Points, in no order, along strands that fork, close into loops and pass close to each other.
Points whose rows are less than 79.1 apart are linked; no others are. Some points are linked to none.
det: [ 26  -1  11  -4  30  32 -40  14 -16  48  -2  -4  -4 -30  -2  23  24 -15
 -35 -18  19 -40]
Gem: [ -3  15  34 -25  32 -17 -24   0  12  29  18  55  26  -9  28   3  -8 -35
 -53 -28 -21  18]
rema: [-21  15 -15  -2  22  29  -4  25  -6   3 -28  48 -17   4  -9  51  65 -15
 -20 -14  34 -13]
mol: [-28 -24 -33 -11  55  -9 -18 -51 -12 -37 -18  12 -32 -10   4   4  44 -32
 -21  17 -10  -3]
niso: [-40   7 -20   1  19  18  33  30  31 -31 -22  31 -15  43 -20  26  78  16
 -11  -1  36   6]
nune: [  0  60  14  27   1 -47  12 -29  -4 -33 -18 -25 -16 -33 -22 -24 -34  27
  16 -17  -1  14]
Bigug: [ -5  13 -11  -4 -18   5  34  37 -11  25   7  20 -15   5 -11  39  11  11
 -34 -30  27  -2]
rol: [ 33 -22  -8   5 -39 -11   7  37   4   9  34  47  -7 -15 -20  35 -13  45
 -39 -21  16 -28]
sife: [-24  12 -10   7  24  37  18  16  16 -27 -30  33 -13  23 -20  49  71  -7
 -16  -6  40 -11]
Buson: [  0   9 -31   6 -29 -25  44  18  10 -44 -11  48 -37  22   1   9  42  17
 -35 -13  11  21]
fup: [  0 -42  -3 -20  -1 -49  46  20  11  -2  57  35 -11  -4  14  32  19  20
 -15 -37  -3 -14]
kam: [-31  35  36   5  -3 -19  12 -10  23  -4 -12 -17  -3  19  42   5 -29 -34
   7  29 -38  11]
lol: [-21 -31 -25 -23 -10 -39  33  25   3 -11  36  52 -36  10  10  31  42  19
 -16 -29   7   6]
dekif: [  8 -12 -31 -14 -38  43 -15 -10  -6 -73  -7 -14 -26  18   3 -18  45 -12
  18   3 -16  40]
fulun: [  7  15  63  11  -4  -2  -5   2  32  29  -8  12 -11  43  16   1 -27 -12
 -35  46 -35 -13]
gedi: [-29  13  14   8 -15   6 -48   1   3  26  -8   3  43  28  20   1 -33  24
   1  41 -42 -43]
venat: [-20  12  34  -7  -5   5 -75   8  45  37 -30  25  25  -1  40  15 -41  40
 -38  -3  -6 -36]
Laz: [ 33   7 -21  46 -38  57 -34  16 -22  -3  -5  -7  -4 -16 -22 -22  21  21
 -34   2  -6 -17]
Fefo: [  2 -10 -27 -22 -13  43  14  -8  -5 -38  -3   1 -37   8  -1  15  61 -21
  16  26  30  38]
vuk: [  8 -47  -1 -36  -6  15 -44   6 -35   8  25  -4  31   9   1 -33 -23 -25
  27 -31  -5  -6]
vikek: [  5  16  -2  -3 -24  16  36 -18  11 -31  -1 -43 -19 -25  -3  -6 -10  -7
  57   3  15  51]
kekuv: [-29  35  18  18  11 -36  14 -32  16 -20 -24 -38   3 -20  -7  -4 -49  21
  29  -6 -11 -10]
Nit: [ 36 -14  10  -8  52 -35   5 -31 -26 -12   6 -21 -32 -23  17 -20  32 -36
   9  11  24  12]
Tive: [-58  19 -17  -3  -1 -26   7 -21   0 -15  -4  18  40   6  17   6 -38  -9
 -10 -11 -32  13]
vuna: [-11  -2  19 -13  32 -33  58  24   2  36  20 -40  -8  18   9  -8  24   0
  24  -1  27  20]
Sanir: [ 10  19 -20 -10  15 -14 -39  40 -15  29 -23  70 -26 -38  28  11  42 -11
 -32 -38   8  -3]
buke: [  6  24 -19  11 -60   2  43  21   4 -23   7  27 -14 -11 -11  24 -25  25
 -35 -27   6  28]
galus: [ 27 -22  17   6  26  32 -51  -2 -11  48   8 -18  14 -22 -21  19  -6   2
 -38   1   8 -34]
zeko: [  6 -59 -12 -27  -3  20 -44  -5 -51 -16   8   4 -10  13  -4 -30  11 -36
  12 -35  -9  -6]
mufe: [  6 -41 -19 -17   7  15   5 -32 -21  -9  -4 -27  34   1 -36  13 -27  22
  10 -13 -14 -54]
Kemap: [-17   8  20  -8  21  -9  19 -12  14   9  -5 -10   8  -8  -1  40 -37 -20
 -39 -17   1   6]
fab: [ -5  -1 -32  11 -29  43 -21 -10 -22   0 -11 -23  34 -17 -34   4 -18  58
 -11 -12 -13 -36]
zab: [  7   7   5  -6  20 -28  59  15 -12  12   6 -42 -31   5   0  -8  42  15
  34   1  40  14]
Fusim: [-32  20  43 -13   6  -9   6 -30  20   0 -19 -23  -2  33  36   4 -23 -16
   6  30 -57 -26]
zopi: [-19   6 -20 -26  18 -32  55  10   2  18   8   8 -24   9   7  24  27  -5
 -16  -1  30  33]
rike: [ 10 -22 -19 -33  17  15  -8  -7 -23  14  38  10  -7 -11  18  -9  41 -56
  15  25  17  51]
nuki: [ 29 -29  -1   1 -28  36   3 -23  11 -30 -20 -61 -37 -12 -52   8 -19  34
  30 -11  -3 -10]
Sobel: [ 32 -23  19   0  36   6  24  15 -11  43  19 -16  -3   4 -11  12  27 -29
 -23   1  17 -19]
bapub: [ 18   6   0  10  26  16 -23  31 -23  37 -10  26 -17 -12  -2  20  45 -24
 -37 -24  22 -40]
zeg: [-12   1  26  -9   5  18 -72 -11   9  39 -15   6  49  26  35 -10 -11  32
  -4  34 -29 -59]
guz: [ 35 -33   5   9  33  -6  31  14 -20  23  14 -17 -26  13  -1 -12  52 -32
   0   3  17 -16]
Bonik: [  1  16 -21   3 -46 -24  61  23   8 -16  18  34 -13  -2   2  15 -11  16
 -14 -21  17  44]
kapa: [ 12 -16  16 -34  21  32 -26  -5 -17  23  27 -11  13 -19  12  19  16 -48
   2 -11  12  14]
gudi: [  9  18  -9  11  -1 -57  47  18 -13 -21  -7  10 -46  14   5 -25  42  29
  -7 -12  24  14]
Zited: [  4 -18  18  32   0  -1 -15 -12  11   1  10 -28  18   8  -7 -33 -40 -13
  39  35 -39  -9]
lup: [  5 -36   2  -3  19  26 -26 -18 -19  17   9 -32  23 -13 -29  16 -22   2
 -12  -9 -13 -39]
pafu: [-26  48  12  12 -38  25 -10  40  17  30   1   5  25  -9  12  39 -43   8
 -11   3  25   7]
duf: [-25   3   9  38 -11  -3  -9 -14  24   9 -19 -20  17  10 -36  18 -59  38
   1  24 -27  -9]
pavip: [ 30   0  16 -21  19 -23 -22  48  -2  60  22  52   8 -13  14   0  17  -6
 -43 -42   6 -17]
fufin: [  9  28 -15  17 -20   7 -15  38 -14  36  11  32   9 -28  11 -11   1  -3
 -32 -23  20  10]
tutol: [ 14  -7 -13  -8  11 -14 -10 -46 -25 -67 -15 -26 -39 -15   5 -33  29   2
  32  -3  -2  16]
Kabo: [ 44 -18  11  42  17 -21  18  22   2  43  17  -2   4   5 -23 -34 -11  -5
 -27  22   2   2]
kete: [ 13 -65  -6 -13  27   7 -26 -25 -38 -26   5  -6 -19   2  -1 -17  22 -46
   5 -20 -15 -11]
rak: [  2  33 -27  28 -53  49   8  12  -9 -13  -5 -21   6 -17 -27  -2 -14  33
 -26 -12 -13  11]
Tuben: [ 13 -30 -13  20 -14  28 -62   2 -20  20  16 -14  47 -12 -15 -31 -29  32
  21  14  -8 -24]
kofot: [ -3 -10  14   4  16 -32  -1 -39  26  -6 -23 -32  23  12 -19  -7 -45  23
  57  24 -27 -49]
sagu: [-35  14 -50  -5   6 -15   5 -33  -8 -35 -16  28 -31 -13   5   0  19  -5
 -45   2 -11  33]
lan: [ 55 -26  -7  45 -18  26  -2 -12  -4 -12   0 -34 -25 -12 -42 -42   4  13
  -2  18 -20  -3]
ded: [ 42 -15   9  27 -12  18  32  22   6  19  25 -31  -4  -3 -20 -26  -4 -13
  40  24  16  19]
segi: [ 28 -30  14  -5   1  40   9   0  -8   3   0 -42 -27 -10 -30  36   3 -13
   1  -1  24 -17]
guful: [-44  37   3  18 -39  34   2   8   3  -3   2 -20  26  -2   7  20 -40  -1
  31  18 -13   9]
vasiv: [ 43   6 -10  41  -3 -12  43  11 -13  -7  -2 -15 -26  -2  -6 -46  33  -6
  -5   6   5  14]
gile: [  7 -19 -18 -28  -4  50 -10   3 -25 -15   8   8 -31   1   3  25  53 -38
  14   6  33  25]
putuv: [ 13  21  21  52 -37 -42  15  18  44   3  -8  16 -18  10 -15 -11 -57  19
   8  35 -11  13]
vubok: [  0 -34 -21   1   6   0   5 -27 -26 -15  12 -18  35  -4  -6 -33 -15 -12
  23 -10 -31 -10]
Risa: [  0   1  24  18  35 -30   6 -20   9   5   4 -15  14  -9  11 -21 -28 -32
 -19   0 -19   9]
pur: [-29  -9  -8 -22  27 -28  11 -45  -2 -29   5 -25  23  -6  24 -15 -17 -15
  47   8 -15  22]
Mupef: [ -6  24  20  55 -28 -38  -2   1  32   0 -14   1 -14  12   1 -24 -58   3
   8  38 -40   5]
leme: [-40  28 -22  21 -33 -17  34 -16   9 -40 -17  -1   8 -10  -7  -1 -53  26
 -10 -23 -24  25]
gagep: [ -5 -45 -41 -55   6 -11  18 -43 -28 -38  -7  -1  16  11  -2  -8  -2  -7
  37 -17  -6   2]
Pufir: [-10  -9 -20 -28  31 -38  -7 -57 -25 -44   3 -23  -9 -24  14 -39   5  -2
  39   8  -3  27]
nuro: [ 33 -16   2   6 -10  34  22  37 -16  40  36 -23   4   3 -17  -9  22 -14
  20  12  25   5]
dozev: [ -5   9   1 -29  35 -17  39 -18  11   5  13 -21  -6 -12  20  12  13 -30
  19  25  32  51]
Tuke: [ 25 -29  10 -33  -6  47 -45  20 -31  21  21 -10 -10 -15   8  10  13 -44
  14 -27  31   8]
Vikug: [  6   9  15  15 -23 -12  48  37  32  31   2  -5  -4  13 -38  32 -39  38
 -10   7  25   5]
Tov: [ 18 -14  38  35  14   4 -29   1  16  26  21 -14  23  11  -2 -27 -26 -28
   4  48 -32  -5]
kivab: [ -6  -8  21   3   4 -13   9  64   5  70  46   3  18  29  -8 -14   4  18
 -15 -11  13  -3]
vizu: [-17   5 -35 -10  -4 -10  39 -41  -6 -41 -18 -29  27 -11  -8 -12 -20  22
  46 -16 -20   0]
suf: [ 12 -26   4 -26  -6  43 -63  14 -14  26  14 -22  17 -32  20  -5 -10 -10
  23 -29  25 -16]
rizo: [-27 -31 -26 -58  -4  39 -39 -16 -40 -10   4  -3   5 -10   5  25  20 -15
  20 -35  12  -4]
muke: [ -9 -34 -11 -48 -36  40  -4  -5 -24 -20  -6 -31   7  13 -31  18 -30  10
  39 -37   9  -7]
pufel: [-19  25  27 -18  29   8 -62   8  30  43 -15  24  39 -23  50 -12 -16  -3
 -27 -31 -17 -20]
lota: [  0 -12 -12   7 -36  12 -22   0  -5   4   3   4  56  24 -11 -17 -37  21
  59  38 -32 -38]
sos: [-38  25 -27  18 -30   8  29 -15   5 -19 -17 -16  34  -2 -25   4 -50  38
   7 -11 -29  -7]
kaval: [-24  15   6 -31  46  -2 -22 -19  -1  25  15  26  26 -15  23  10   8 -46
 -39 -10 -17  28]
vudib: [-26  16 -44 -30  12  -7   7  29 -15  34  13  55 -23   7   5  10  66 -13
 -19   9  17  25]
tikob: [ -1 -20 -29   9  -9  40 -10 -23 -28 -18 -19 -19  17  -4 -41  14  -3  38
 -18 -16 -20 -62]
fide: [ 33 -20 -19  38 -29  49 -28  -4 -27  -9   8 -20   0 -14 -32 -35   7  16
 -14   7 -25 -13]
doteb: [ 38  13  30  30  35 -44   9 -17  -2   6 -17 -37 -27 -25 -25 -14 -22  14
 -14   2  17 -14]
siv: [ 21  -2  -4 -14  10 -17  14 -23 -13 -23  15 -24 -29 -24  15 -34  16 -24
  50  22  27  60]
zod: [ -2  -1  -5  33  -4   4  14 -25  10  -4 -23 -38  -6 -17 -48   7 -45  36
 -14   1 -11  -8]
goso: [ 30  10  -4  59 -11  32   3  18  16 -55 -30   1  -8  21 -20 -13  46  -4
 -33   1 -14 -12]
pidat: [-45  21 -10  10 -25 -23  18  -7   9 -27   0  22  18  -8   8  16 -55  -2
 -19 -20 -19  29]
ropo: [ -5  16  60  -8 -22   4 -39   2  22  21   1  42  -4  33  30   4 -30   6
 -52  25 -41 -21]
vazal: [ 33  -7  21  59   8 -19   5  13  20  34  11 -11   6   1 -18 -38 -30  -7
   3  44 -10  12]
ribul: [  4  28 -32  19 -49   5  34  14   2 -49 -16  27 -27   7  -4  15  21  16
 -47 -23  -5  26]
Viro: [ -7   6  40 -24  31  -3  54  21  28  39  15 -29  10  28  13  19   9 -23
  18  12  25  16]
Somiv: [-35   7 -44   7  20  -8 -15 -27  -1 -47 -27  58 -30  -4  -5   1  35 -16
 -49   4 -16  12]
Voza: [-27  31  10  23 -35  13 -52  26  21  25 -12  13  25  -6  11  29 -55  41
 -20  15  10 -10]
led: [-10  14  -1  -6   2   1  56  23  -3  24   9 -10  -6   5  -7  35   8  -5
 -12 -10  29  19]
lavu: [-20   0 -35 -31 -14 -19  14  34 -10  12  21  68 -25   8   5  30  49  10
 -24 -26  17  17]
Kab: [ 12   0  -5 -12 -30 -10  14  50  -1  30  29  43  -2  -8  -6  36  -5  26
 -36 -36  26 -17]
mari: [ 17  14 -19  36 -20  32 -36  22 -22  28   1   6   5 -30  -8 -17  -3  13
 -37  -8   8 -12]
posov: [-11   0  21  38 -23 -48 -11   2  23 -12   3  27   4  14  12 -18 -68  -4
 -20  15 -49  -3]
fek: [ 38  14  -1  41 -13  18  25   5  13 -54 -36 -28 -30  11 -17 -11  43  11
  -9   8  -2 -11]
Fofik: [  4  -8  -8   8  10 -52  44  29  -6  28  28  19  -8  19  11 -35  17 -12
 -13 -10   8  33]
loran: [ 20  24   5 -14  27 -27  33  -9 -24 -21  -4 -25 -48  -5   1 -10  59  10
  40  18  50  16]
tulek: [ 16  27   5  -1  29 -22  23  -1  -5 -49 -18 -11 -42  17   0 -15  83  22
  33  25  48   4]
zezo: [ 54  -2  10  35  -3  -7  34   5  -2   4  10 -36 -21 -19 -14 -51   7  -8
  34  13  12  17]
basiz: [ 24  26   2  20  -8 -52  55  21   3  -1  -6  -6 -28  -3 -11 -25  -6  31
   1 -12  27  16]
bepa: [-30  31  16  19 -30  -2  11  -5  13  -3  -3 -30 -11  17  33  -6 -23 -28
  49  42 -47   7]
fivep: [-33  11  10 -10  25 -21  25 -41  10 -21 -23 -45  16 -14  -7  23 -41  14
  16 -14  -9 -19]
tuso: [-37  37  21   2 -20  21 -44  13   6  26  -3  -2  34   8  39   6 -31  -2
   1  20 -25 -22]
nal: [ 25  31  -5  -5 -18   7  55  -8   5 -27  -8 -43 -34 -17  -7  -1  25  13
  44   3  31  41]
diti: [ -4 -27  -4  18  23  -9  30  36 -19  24   9  -3 -27  32 -10 -11  66  -8
  -9 -12  10 -20]
pamet: [ 43 -28  37  -1  34  28 -18  12   2  55  26 -20  17   0 -19   9   3 -18
 -22  15  16 -18]
giv: [ 13   3   9  10  -1  11  10  57  -8  73  38  -6  21  10  -3 -17  19   1
   2   3  24  -1]
Lir: [  1  37 -24 -11  24 -58  31 -21 -13 -19  -7  11 -39 -16  17 -23  22   6
 -12  25  32  46]
tofar: [-14 -36 -36 -79  -5   0   3 -24 -32 -16  -1  12  34  24  -1   3 -16 -18
  41 -22  10  14]
kigum: [-15 -23  25 -60  36  29 -29 -27  -5   8  27 -10  27  -9  19  25   5 -45
   4 -15  -1  15]
lovev: [ 14  10  36 -17 -12  -7 -42  30  40  26  17  53  19 -28  27  35 -40  22
 -39 -23  12 -22]
zor: [ 42 -19  -5  39   6  -3   7  37 -18  49  21   8  -5   9 -26 -29  19  -3
 -37   4   7 -17]
magep: [ 50   6  16  37   5   7   2 -15   0 -62 -32 -33 -47  -5 -19 -25  39   5
  11  -1   6 -21]
Gal: [ -8  12 -40 -29  14  17   5  10 -20  36  30  27  -6 -16  14   0  56 -32
  -1  24  24  45]
lof: [-12  13  19   3 -13 -31  -7 -36  30   0 -26 -38  -9  23   5  -2 -32  17
  62  42 -48 -46]
bobiv: [ -5 -39  22 -27 -25   6 -22   7   7   4  -2 -14  19  49 -17 -19 -54 -12
  66   8 -21 -13]
Kita: [  5 -24 -15   6 -41  30 -42  10 -13   7  16  -8  53  11 -14 -34 -37  25
  56  15 -10 -21]
zag: [ 14  -3   0  -6  60 -49  12 -28 -11   6   6  -2 -15 -16  22 -21  23 -44
 -23   9   8  29]
dibam: [  1 -23  11 -28  28 -35   9  43 -10  51  36  39  -7  18   4   3  39 -10
 -35 -42  -3  -4]
vepu: [-41  24 -31 -10   3  25 -22 -12 -24 -14 -23  26 -11 -23   2  47  21  -2
 -45 -36  -1  -5]
kop: [ 17  11 -19  22 -24  44  22  18 -21  -4   0  -4 -15  -3 -12   4  46 -10
 -15  -3  13   3]
kovol: [-51  14 -10 -10  24 -38  18 -40   4 -23  -9  -6  31  -1  24  -6 -28 -10
  14   5 -25  18]
pofig: [-25 -23 -11 -40 -13  41 -10 -13 -25 -12   9 -26  26  -7  -8  30 -20  -1
  29 -29   5  -7]
repib: [  2  20  29 -41  41  19  -3   9   4  49   7   7  15 -10   7  48  16 -25
 -44 -25  21  -2]
getu: [ -8   6 -11  18  10  -6  29 -25 -11 -23 -25 -17 -29 -14 -11  18  -4   0
 -34 -20  -1  -2]
fote: [ 13   1  -7  36   9  12  -9  35 -15   4 -14  53 -18  15 -19   7  52 -15
 -43 -22  13 -35]
kenus: [-28  -5  16 -48  56   9 -19 -39   7  11  20   6  32  -6  27  12  12 -47
 -13   3 -17  27]
Miv: [ -9  -3  39 -41  -6  15  -3 -36   7  11 -10 -19  11  52  26  -2 -13   3
  16  44 -67 -54]
sanol: [  8 -38   5 -25 -34  43  -1 -10  -1 -20 -12 -50 -20   5 -50   9 -38  17
  38 -26   7   2]
Nud: [ -9 -11  32 -44 -12  27 -23 -21  10  13 -14 -15  35  48   8  31 -24  17
  34  41 -37 -62]
zite: [-34   6 -56 -11  11  -3   9 -50 -15 -40 -10   0 -17 -15   8 -21  22   0
 -15  17 -15  31]
zuful: [ 25 -44   8  -3  38  -8  -7 -33 -23 -25  -3 -36 -29 -17   0 -15   7 -34
   9 -11   1  -7]
sapi: [ 20 -16  49  36  11   6 -29  -8  30  35  -3 -18   7  24 -17   3 -24  -1
  10  67 -28   4]
visum: [-23  20  -5   5 -35 -11  -7   8   5 -14  22  48  21 -23  16  24 -49   0
 -29 -28  -7  20]
zoko: [ 18 -14  21  31   9 -24 -13 -23  10 -15  10 -33   5 -14  -4 -58 -35 -10
  58  16 -24  -1]
Ladig: [ 23  -3  26   9 -13 -53  42  16  35  -9  14  19 -11  -6  -2  20 -51  15
 -14 -10  14  -1]
vizor: [ -8 -21  -7   5   4 -22  16  53 -17  28  22  33 -29  28  -9  -1  48   8
 -31 -35   4 -23]
sasa: [-33  -6 -52 -13  21 -15  -5 -46 -21 -16  14  13   9 -23  16 -34  13 -23
 -10  16 -27  39]
tudev: [ -1  35  -7  21 -18  13  -2  34 -14  31  24  20  30 -19  19 -16   0 -21
  -6   1  13  33]
Mulir: [-25   1 -29 -35  41 -51  40   4   1  16   7  14 -44  16  12   0  50  -2
 -18  14  30  24]
gutam: [  9   9  10  -6 -30 -13 -17  19  17  -1  38  65  24 -41  23  37 -40   4
 -31 -30   0  -7]
Banok: [-36  21 -30 -20  11  17 -38  -8 -28  14  -6  18  15 -39  21  18  13  -9
 -22 -35  -1   1]
zafut: [-31   5  17  -9 -19  -6   3 -19  14 -19  -4 -28   5  20  28  -6 -28 -25
  74  27 -41  -6]
nasi: [-23  34 -18  21 -25  25 -30  20 -15  15  19   8  39 -30  33 -26 -11 -17
  10  -4  -2  27]
zal: [ 13  -6  25   7  16 -61  44  31  19  25  24  15   2  19  13 -24 -13  -8
 -12  -6   8  15]
Bevuk: [  0  -3 -49 -27 -22   1  35 -44 -16 -64 -22 -27   8   2  -4 -18   9  30
  40 -16 -24   6]
sevat: [ -5 -30 -40 -79  -9  14 -35  -7 -47  -2  -6  20  31  10  11   1   3 -13
  30 -42  20  -8]
foti: [-35  31 -29 -15  11  35 -31   1 -15  -7 -32  39 -21 -22   3  54  50 -12
 -27 -19  22  -5]
dape: [ 19   8  -3  51   3  26   1  39   9 -24 -20  41  -2  31 -21 -13  59  -6
 -37 -13   9 -23]
deza: [ 13   8  37  52  13 -38 -16 -27  45  17 -33 -24 -14   6 -34   8 -43  35
  15  42  -7   3]
Fafu: [-22   5   1  37 -31 -21 -31   9  10   3  11  33  28   3  -4 -11 -69  18
 -27   4 -36 -11]
Zofu: [  5  11 -13  14   5 -11  30  20 -15  31  28  19  14  -4  13 -19  17 -33
 -10   6   7  44]
lapa: [ 12  14  70 -21 -17  -2 -26  14  37  11  24  72   1  19  42  15 -22  -3
 -43   5 -19 -25]
Navir: [ -6 -17 -36 -40 -25  37  -8 -21   0 -64  -7  -8 -48   8   2  -9  35 -14
  23  23  11  52]
kamik: [ 29 -15  18  11 -35 -15  -6  33  32  13  40  52  21  -6  -8  43 -43  43
 -22   9  13 -14]
Sev: [  4  18   8  53 -40  29   7  15  21  12   7 -16  10  -1 -20 -16 -35   1
  32  45 -11  25]
febav: [-10  -3 -26 -13  54 -33  17 -12   4  -8 -14  32 -46   8   6   3  61 -25
 -20  29  31   5]
sok: [ 25 -26  17  15  37 -11   5 -26  -8  -3  -8 -46 -17 -22 -19  -4 -16 -10
 -12  -3   0 -22]
goteb: [ 16 -21   8 -15  -7 -53  49  11  20 -13  38  38  -9  -9  13  36 -14   7
 -23 -25  11   1]
zate: [ 21  -9  34  24 -30 -23  -7  25  40  16  14  37   6  20 -14  42 -54  32
 -23  29   0  -1]
Teke: [ 42  -7   8  13  -3   2 -11 -26 -15 -64 -21 -39 -48 -13 -10 -37  26   2
  30 -10  -6   1]
pudat: [ 16  -7   2 -18 -11 -35  14 -34  22 -25 -26 -14  23  16 -14 -15 -50   9
  85   9 -10 -41]
rader: [ -4  -5  -7  27  28 -28  28  21  11 -36 -16  17 -29  43   2 -42  85  12
   2   5  21   6]
tos: [-10  15 -49  -9 -42  54 -38   2 -33 -19   0  -5  22 -36  28 -28  27  17
  20 -30  -4   6]
refe: [-26  -2  45 -56   7  46 -46  -6  12  14   5 -13  48  15  34  23 -19  -8
  27  -5  -6 -42]
Beru: [  7 -20  38   6   4 -43  32  48  31  42  31   9   6  38  -3 -11 -19  15
 -11   5   0  -1]
bok: [ 16 -32 -46 -48 -19  -4  22 -35 -29 -61 -28  -5  -1  25 -11 -18  10   9
  39 -25  -8   1]
pabo: [-18  10  10 -18  19  21 -63   2  15  40  -5  -7  52 -26  38  -6 -18   5
  -1 -22  -3 -38]
rige: [ -9   6 -28  23  -7  -2  -9  -7 -28  -8   1  28  -3 -19  -4  -8  -1 -11
 -51 -30 -22   8]
ladud: [ 29   0   6  32  -4  11  15 -27  18  -7 -23 -57 -29 -26 -51   2 -22  35
  12   5   6  -8]
burev: [-21   9 -22   7 -10  -8  42  30  18 -38 -18  34 -32  47  -4  11  68  23
 -20 -11  19  15]
sulol: [ -5   4 -42 -10 -52  59 -15  -7 -30 -47   6 -16   4  -1   4 -14  32   7
  19 -15 -20  23]
lavep: [ -4  19  41 -17  38   2 -52   4  13  37   5  34  34 -18  28  -8 -12 -21
 -51 -35 -20 -12]
lafom: [-18  29 -41  17 -27  34 -35  14 -14  17  -1  -1  29 -52  37 -35  -1  10
   5 -24   5   8]
runeb: [-10  39  -7 -17  33 -44  32 -21   1  -7  -1 -10 -18 -24  20  -7   3  -8
  11  29  36  53]
Gido: [-34   8 -16   1 -44  34  11  -4  -5 -25  11 -21  38   1   3  -4 -31   0
  63   7 -21  17]
guri: [-33  -9  20 -23  29   0  16 -35  18  -6 -17 -43  40   9 -10  38 -45   7
   7  -7 -19 -42]
ziba: [-13  12  25 -28  38   7  30 -12  19  18  12 -13  13   2  23  30   5 -42
   1  15  17  37]
dab: [-28  -9  33 -29  10  19  -6 -25  23   3  -9 -34  38  28  -3  36 -41   6
  24  20 -28 -45]
pivon: [ 34  21  49  30  33 -41  -8 -22  25  16 -18 -39 -15 -18 -38   0 -39  27
  12  24  14 -14]
Guko: [  1 -48  17 -24 -13  15 -35  12 -17   6  16 -17  18  27 -15 -34 -46 -30
  42 -12  -9   9]
vodo: [  5   3 -13  30  37 -12  16   6  25 -52 -25  33 -13  27  -3 -24  78  -7
 -15  15  25  11]
gubip: [  6  16 -25  20  18  20 -51  31 -11  22 -43  45 -23 -46  31  -6  52 -15
 -18 -31  11 -22]
Mubeg: [ 24  10 -11  33   2 -26  44  20 -10 -22 -15  -1 -37  24   0 -37  62  13
  -7   2  11   5]
pav: [ 13  -8  -3  -3  55 -52  18 -16 -12  -1 -15  21 -37  -1  15   1  38 -31
 -43  -3  17   4]
bogik: [-12  -5  -7 -29   4 -29  25 -39   1 -38 -14 -23  30   3   4 -13 -31   1
  75  -8 -10  -5]
Dedid: [-16   8   3  41 -27   7 -42  10   9  20  -5  12  29   1 -23  16 -55  44
 -22  20  -9   3]
manap: [ 15  -5  34  47  -9 -25  -6   2  41  26 -22   6  -5  22 -37  38 -48  39
 -13  39  -1  18]
Sibif: [-10   4  -5   6 -28   5 -32  -7  -5  23 -10   0  41  41  10   4 -25  25
  34  57 -56 -47]
zeza: [ 35  -6  63  18  46 -24   9  -8  35  27  -3 -28   2  13  -4 -16 -21 -14
  -7  35   1 -11]
volu: [-27  -8  41 -61  24  42 -37 -18   6   7  15 -15  44   5  27  30  -8 -28
  16 -17  -1  -6]
ruko: [-19   0 -19  -4 -28  35  17 -16  -8 -25  15 -26  11 -19   2  -1 -10 -13
  39  -1  -3  47]
nateb: [-27  36   5  16 -27  31  18  14   7  12   3 -16  22 -11  -8  30 -36  -2
  -1   2  10  17]
fina: [ -6  14  28   5 -21  -3 -65  23  36  28  -4  35  23  -8  22  32 -53  35
 -37  -2   5 -20]
Dup: [-11   1 -19  24  27  -9   6  -6  12 -44 -31  54 -29  13  -9  10  51 -19
 -42  -2  14   5]
gabem: [ 15   3  58  27   4 -11 -20 -15  39  33 -21 -16 -18  36   2   4 -23   7
  -7  67 -40  -9]
niz: [ 13 -32 -29 -20 -31  44 -42   1 -40  -8   4 -11  23  -9 -11 -18  -4  21
  20 -29   4 -41]
tadom: [  4  36 -18 -14  14 -70  25  -2 -22 -31  -5  27 -51   4   6 -22  40  33
 -11   7  38  25]
Zutug: [  7  22 -31  14  -2  47 -43  26 -18   1 -19  35 -15 -31  27  -6  74 -17
   4 -10  21   0]
vap: [ 26  19  22  33 -20 -56  40  20  32  -1  -1   7 -18   1 -18 -13 -47  31
   7   3  19  12]
Rebe: [ -7  24  41 -22  -1 -10   7  43  24  41  27  42  24  21  27  19  -6 -13
 -22 -11  13   6]
sif: [ -2  -1 -33 -23 -12  56 -40   2 -30  -8   9  24 -18 -23  19   5  60 -28
  16   2  23  24]
boba: [ 16  20 -18  -9 -15  18  43  -4   6 -46 -20 -26 -44   5   0   5  62  10
  26  22  29  36]
Bot: [ 10 -46   6  -7  13  -5  -6 -33  11  -1 -11 -36  27   6 -40   1 -46  26
  38   9 -19 -38]
bamug: [ -1 -28 -11 -19  -1  35 -64   8  17  34  -8 -27  41 -35  32  -9 -25  24
  27 -15  17 -37]
sed: [ -2 -16  -6  18  12  14   6 -37  -7 -62 -44 -36 -25  -1 -23   7  16  16
  -7 -19 -16 -48]

A fork is a point with three links, a tip a point with one. Leave the first point through the second and follow the links. Name the first fork or tip that comes.
zezo / ded | tudev
zate / kamik | zuful
nune / kekuv | zafut
pafu / nateb | Fefo
pabo / pufel | kigum
zal / Beru | Mubeg
galus / det | pur
tulek / loran | gudi
rike / Gal | vap

A tip is a point with one link. Name the tips that can be reached along the links from each point below, in the order of the rows.
rol | bobiv
lavep | refe
Miv | nune, zafut
vazal | zor, zoko, lapa
sife | Bonik, Banok
gedi | zeg, Tuben, tuso

How many points has the smallest loop of links through each point below? Write 0 if it is on no loop.
Gem | 11
Bot | 18
vizu | 25
kamik | 18
vuk | 0
vizor | 0

Name the points in between on the shortest way along the links from the first point to the second, in order.
giv / Dedid | nuro > ded > zezo > vasiv > Mubeg > gudi > basiz > vap > putuv > Mupef > posov > Fafu
ruko / Zutug | vikek > nal > boba > Fefo > gile > sif
gubip / Fofik | Zutug > sif > gile > Fefo > Navir > dekif > sulol > tos > lafom > nasi > tudev > Zofu
det / pudat | galus > lup > mufe > Bot > kofot
rizo / pur | sevat > tofar > gagep > bok > Bevuk > vizu > bogik
